Each row is a point on a landscape with many valleys, with its height.
A ball rolls from a point to the lowest of its 2 nearest points, and stops where none of them is lower. Distance is the straight distance between rows; heights are no part of it.
(274) (h 505): 99 71 102 159 170 109 144 148 136 168 159 139 159 172 142 114 139 137 78
 155 97
(845) (h 640): 87 101 90 187 144 74 92 170 126 148 99 169 157 103 105 159 92 152 112 43
 145
(750) (h 182): 134 114 113 46 121 204 95 146 53 79 96 158 146 128 130 113 99 181 154
 106 119
(323) (h 142): 160 143 223 153 82 136 146 156 169 66 141 149 87 162 145 59 141 100 87
 223 109
(288) (h 333): 119 88 125 116 146 111 198 144 118 132 123 182 128 103 109 170 113 144
 84 65 93
(198) (h 656): 105 120 125 155 135 94 104 188 148 144 90 178 171 81 102 179 98 174 124
 84 172
(210) (h 154): 150 150 59 72 126 121 152 166 143 89 143 127 141 123 120 85 107 160 143
 119 87
(643) (h 412): 138 86 177 141 129 128 193 114 182 106 110 141 170 77 131 98 155 120 35
 167 134
(91) (h 400): 100 110 155 160 101 176 113 151 132 132 112 122 150 84 155 144 131 191
 110 191 176
(682) (h 416): 96 114 140 151 83 144 129 142 136 107 104 133 148 100 156 130 88 228 131
 174 174
(606) (h 132): 110 158 161 155 66 96 154 117 91 126 95 136 121 47 121 188 105 159 92 81
 154
(280) (h 240): 100 148 109 128 162 98 134 92 115 153 140 137 100 157 122 159 91 179 137
 90 140
(830) (h 229): 159 119 176 135 80 126 137 168 132 58 146 164 99 161 180 124 83 162 120
 197 132
(582) (h 587): 162 106 141 132 143 144 113 162 136 127 184 153 108 205 151 99 104 120
 115 170 95
(235) (h 95): 138 130 115 71 160 179 139 91 132 140 102 149 126 87 120 151 137 151 131
 174 155
(355) (h 163): 107 116 115 78 148 185 114 123 62 121 91 156 144 118 108 144 99 191 145
 93 148
(490) (h 252): 137 126 130 173 115 90 103 154 86 131 205 78 125 201 171 123 127 119 152
 136 119
(44) (h 109): 147 117 132 146 75 96 133 156 145 101 140 71 144 121 156 56 162 64 141
 149 107
(723) (h 247): 173 145 178 98 151 160 115 123 159 125 120 148 126 145 115 132 145 86
 172 165 162
(360) (h 213): 144 143 143 103 117 164 105 112 62 123 142 100 116 148 151 135 143 139
 138 151 133
(526) (h 189): 115 172 64 118 171 57 123 151 166 160 133 140 141 119 95 135 93 158 127
 116 148
(812) (h 303): 122 116 103 141 142 112 193 82 117 134 137 150 87 126 102 149 93 130 109
 50 82
(616) (h 363): 151 123 148 106 171 106 189 127 212 126 115 170 172 121 89 90 132 117 79
 111 88
(860) (h 111): 102 194 150 117 140 143 91 98 96 174 120 112 117 108 103 191 136 174 109
 165 202
(318) (h 177): 141 161 65 129 126 72 132 143 177 144 107 100 175 78 102 101 155 76 117
 104 104
(1001) (h 153): 124 127 106 151 64 112 164 101 140 86 124 91 98 121 142 95 96 149 166 80
 111
(564) (h 613): 105 59 161 172 152 159 106 119 155 142 116 130 131 144 139 140 170 56
 162 103 131
(770) (h 307): 104 102 79 121 126 133 107 146 138 106 93 136 158 116 139 105 106 160
 161 99 124
(649) (h 572): 166 96 152 107 154 148 121 186 167 115 138 174 172 176 136 109 113 113
 110 181 98
(428) (h 596): 169 99 133 122 121 168 120 122 111 112 178 119 91 205 152 92 141 83 141
 177 79
(789) (h 127): 154 129 83 109 103 108 119 158 126 124 155 80 152 147 145 78 158 68 149
 140 90
(504) (h 557): 137 98 123 118 167 136 86 196 128 135 130 169 175 163 146 129 128 137
 137 173 147
(448) (h 620): 99 75 150 171 128 130 88 147 140 137 76 128 151 99 133 153 159 57 153 66
 135
(228) (h 420): 138 180 108 98 168 119 143 46 134 184 142 106 89 120 96 149 163 77 118
 141 132
(432) (h 134): 114 139 117 67 167 182 100 113 111 139 70 174 136 105 111 158 118 189
 143 135 164
(429) (h 108): 130 177 74 133 136 81 125 123 179 131 144 108 129 138 127 115 88 160 170
 127 145
(472) (h 325): 125 153 138 167 103 51 127 141 87 136 169 88 102 153 138 161 120 92 162
 33 117
(990) (h 328): 139 119 106 109 185 86 154 152 195 156 116 168 172 115 72 132 133 96 100
 77 104
(908) (h 60): 136 187 144 81 137 151 159 66 119 146 101 124 118 69 118 178 131 133 118
 170 165
(341) (h 281): 126 191 66 78 147 50 134 104 76 129 162 108 99 140 94 143 119 129 130 41
 101
(519) (h 380): 93 106 166 198 78 159 126 70 81 127 114 124 79 84 133 165 150 121 106 98
 134
(607) (h 260): 165 93 153 107 105 156 158 153 135 66 140 177 114 161 151 109 84 158 145
 164 105
(1024) (h 435): 120 155 125 143 188 146 127 66 170 202 149 114 96 117 90 141 180 76 108
 180 145
(574) (h 280): 152 133 205 133 171 179 132 123 177 158 130 135 124 119 103 154 194 67
 137 179 174
(777) (h 178): 102 199 136 138 158 97 102 77 117 176 133 130 85 125 101 182 96 155 128
 117 177
(769) (h 390): 136 99 132 138 140 118 186 136 209 118 108 157 184 105 109 75 120 144 50
 164 108
(212) (h 434): 100 143 134 162 91 132 120 133 156 78 113 126 115 129 160 102 73 232 171
 152 163
(315) (h 262): 135 216 103 88 135 59 115 94 88 134 179 66 112 159 128 135 119 126 147
 82 119
(803) (h 343): 134 148 155 112 106 105 100 121 83 132 142 96 109 154 152 150 138 84 200
 55 139
(622) (h 525): 111 56 140 153 204 114 105 167 151 175 150 150 177 186 138 141 160 102
 113 134 130
(108) (h 190): 158 142 108 112 79 144 152 124 109 83 173 109 103 160 177 79 113 130 97
 215 72
(425) (h 543): 108 82 142 158 182 129 79 176 129 161 121 154 177 138 139 163 143 133
 140 150 171
(859) (h 485): 136 104 110 110 189 108 146 140 105 176 190 151 141 185 131 135 124 145
 100 160 118
(187) (h 226): 138 152 95 119 126 85 108 134 85 126 201 82 115 194 168 111 105 155 135
 136 101
(998) (h 352): 135 170 158 98 97 96 96 139 81 141 116 103 134 122 113 158 138 108 188
 73 173
(691) (h 292): 91 123 85 132 111 131 96 151 142 122 63 126 180 75 133 104 114 162 129
 135 150
(330) (h 246): 133 163 112 89 149 91 124 87 58 140 203 80 85 184 139 129 128 131 130
 113 100
(714) (h 275): 133 151 101 119 161 84 172 141 182 181 120 153 158 94 88 150 105 116 89
 130 133
(533) (h 187): 154 120 223 141 76 151 144 185 147 73 151 187 97 180 156 118 96 113 96
 217 109
(243) (h 267): 89 148 77 176 120 123 68 138 147 155 74 129 173 67 93 118 110 154 107
 137 147
(726) (h 323): 131 102 79 89 152 138 110 147 140 127 86 143 167 100 107 109 149 96 157
 99 123
(817) (h 151): 131 159 53 116 139 75 108 162 134 159 137 72 173 119 119 98 167 66 133
 106 102
(436) (h 179): 133 130 109 70 87 181 139 98 70 69 107 116 115 119 138 104 91 170 164 96
 98
(184) (h 287): 161 101 111 76 124 149 154 175 92 91 142 175 128 146 146 138 92 174 120
 128 106
(287) (h 409): 125 149 115 141 139 144 127 56 123 152 100 125 84 81 95 158 162 72 119
 102 120
(353) (h 388): 83 88 170 157 91 198 88 140 71 125 94 121 144 111 151 142 153 182 127
 149 167
(368) (h 401): 147 129 154 153 107 122 159 71 117 135 103 137 74 92 112 169 127 71 104
 71 115
(760) (h 278): 131 128 108 107 154 111 175 108 152 131 144 153 104 157 109 133 102 141
 151 87 101
(870) (h 136): 130 150 63 112 86 104 168 123 130 92 139 100 113 118 126 91 103 149 128
 93 82
(854) (h 379): 66 113 160 186 69 184 80 113 38 131 83 116 138 128 117 150 135 153 113
 100 167
(811) (h 454): 130 124 123 126 196 162 142 74 179 182 147 124 107 166 107 120 161 106
 96 168 115
(65) (h 316): 128 87 128 94 145 131 172 179 88 125 121 178 153 112 129 180 115 178 104
 95 115
(354) (h 606): 133 69 196 156 156 180 132 121 138 136 161 115 88 175 143 130 193 58 159
 131 125
(667) (h 322): 133 98 214 173 169 165 124 133 221 130 130 151 129 140 110 115 164 106
 127 176 159
(227) (h 220): 111 126 82 167 122 82 89 140 175 151 87 119 190 50 103 132 139 93 94 117
 124
(452) (h 112): 164 122 202 157 95 135 178 116 173 97 133 112 83 135 149 56 159 110 113
 186 136
(192) (h 225): 164 142 170 90 114 170 123 121 91 103 125 124 103 144 155 145 137 104
 184 141 142
(509) (h 364): 105 163 154 162 84 135 96 122 94 133 87 104 129 92 117 150 127 115 145
 87 173
(134) (h 85): 164 141 164 125 96 130 155 133 176 89 141 97 118 127 142 85 145 95 163
 159 126
(825) (h 360): 108 81 148 171 139 137 144 120 197 128 120 139 141 126 131 110 140 132
 117 152 138
(796) (h 202): 161 134 105 85 84 147 104 140 66 92 158 100 125 156 166 98 125 134 121
 165 94
(31) (h 302): 122 149 91 113 132 54 137 135 111 136 151 112 113 149 110 141 122 97 169
 13 104
(644) (h 410): 110 116 161 160 68 161 105 157 132 89 94 95 133 75 157 95 178 158 129
 187 176
(63) (h 350): 123 112 127 120 173 128 120 136 201 143 83 158 160 107 103 141 130 88
 145 105 137
(1016) (h 373): 81 119 171 193 60 154 89 104 68 133 93 86 112 102 133 156 158 113 125 90
 151
(877) (h 93): 138 171 143 108 79 116 172 106 105 147 99 117 126 51 119 166 125 135 85
 141 146
(84) (h 469): 123 119 97 107 191 123 112 99 117 180 163 114 113 180 132 132 156 119
 115 150 118
(1002) (h 391): 113 99 166 170 90 129 166 74 113 113 112 109 84 86 148 143 138 84 115 99
 115
(40) (h 150): 138 174 51 126 138 115 128 97 176 113 159 95 111 154 130 75 89 164 144
 169 113
(247) (h 601): 145 80 164 138 150 191 124 103 100 137 176 122 88 182 155 133 174 103
 140 154 104
(476) (h 173): 141 154 93 118 110 154 137 86 138 93 183 95 87 174 152 85 113 159 122
 199 106
(782) (h 627): 100 94 106 179 135 106 67 156 111 150 92 154 141 99 114 152 123 91 148
 57 125
(684) (h 168): 146 177 79 60 101 148 127 156 73 73 117 116 142 122 107 87 109 166 148
 119 96

For each start below, name the point where the ball stops.
(667) -> (429)
(288) -> (908)
(691) -> (134)
(782) -> (1016)
(769) -> (429)
(622) -> (1016)
(509) -> (187)
(65) -> (134)
(228) -> (1016)

Call two points neighbours if one is among the 2 nearest of the other. Go from one point of each pair to the other, from neighbour to neighbour, staying as low as possible. Name the highest point that can't be avoided.
(870) and (908) -> (750)
(429) and (908) -> (63)
(134) and (187) -> (509)
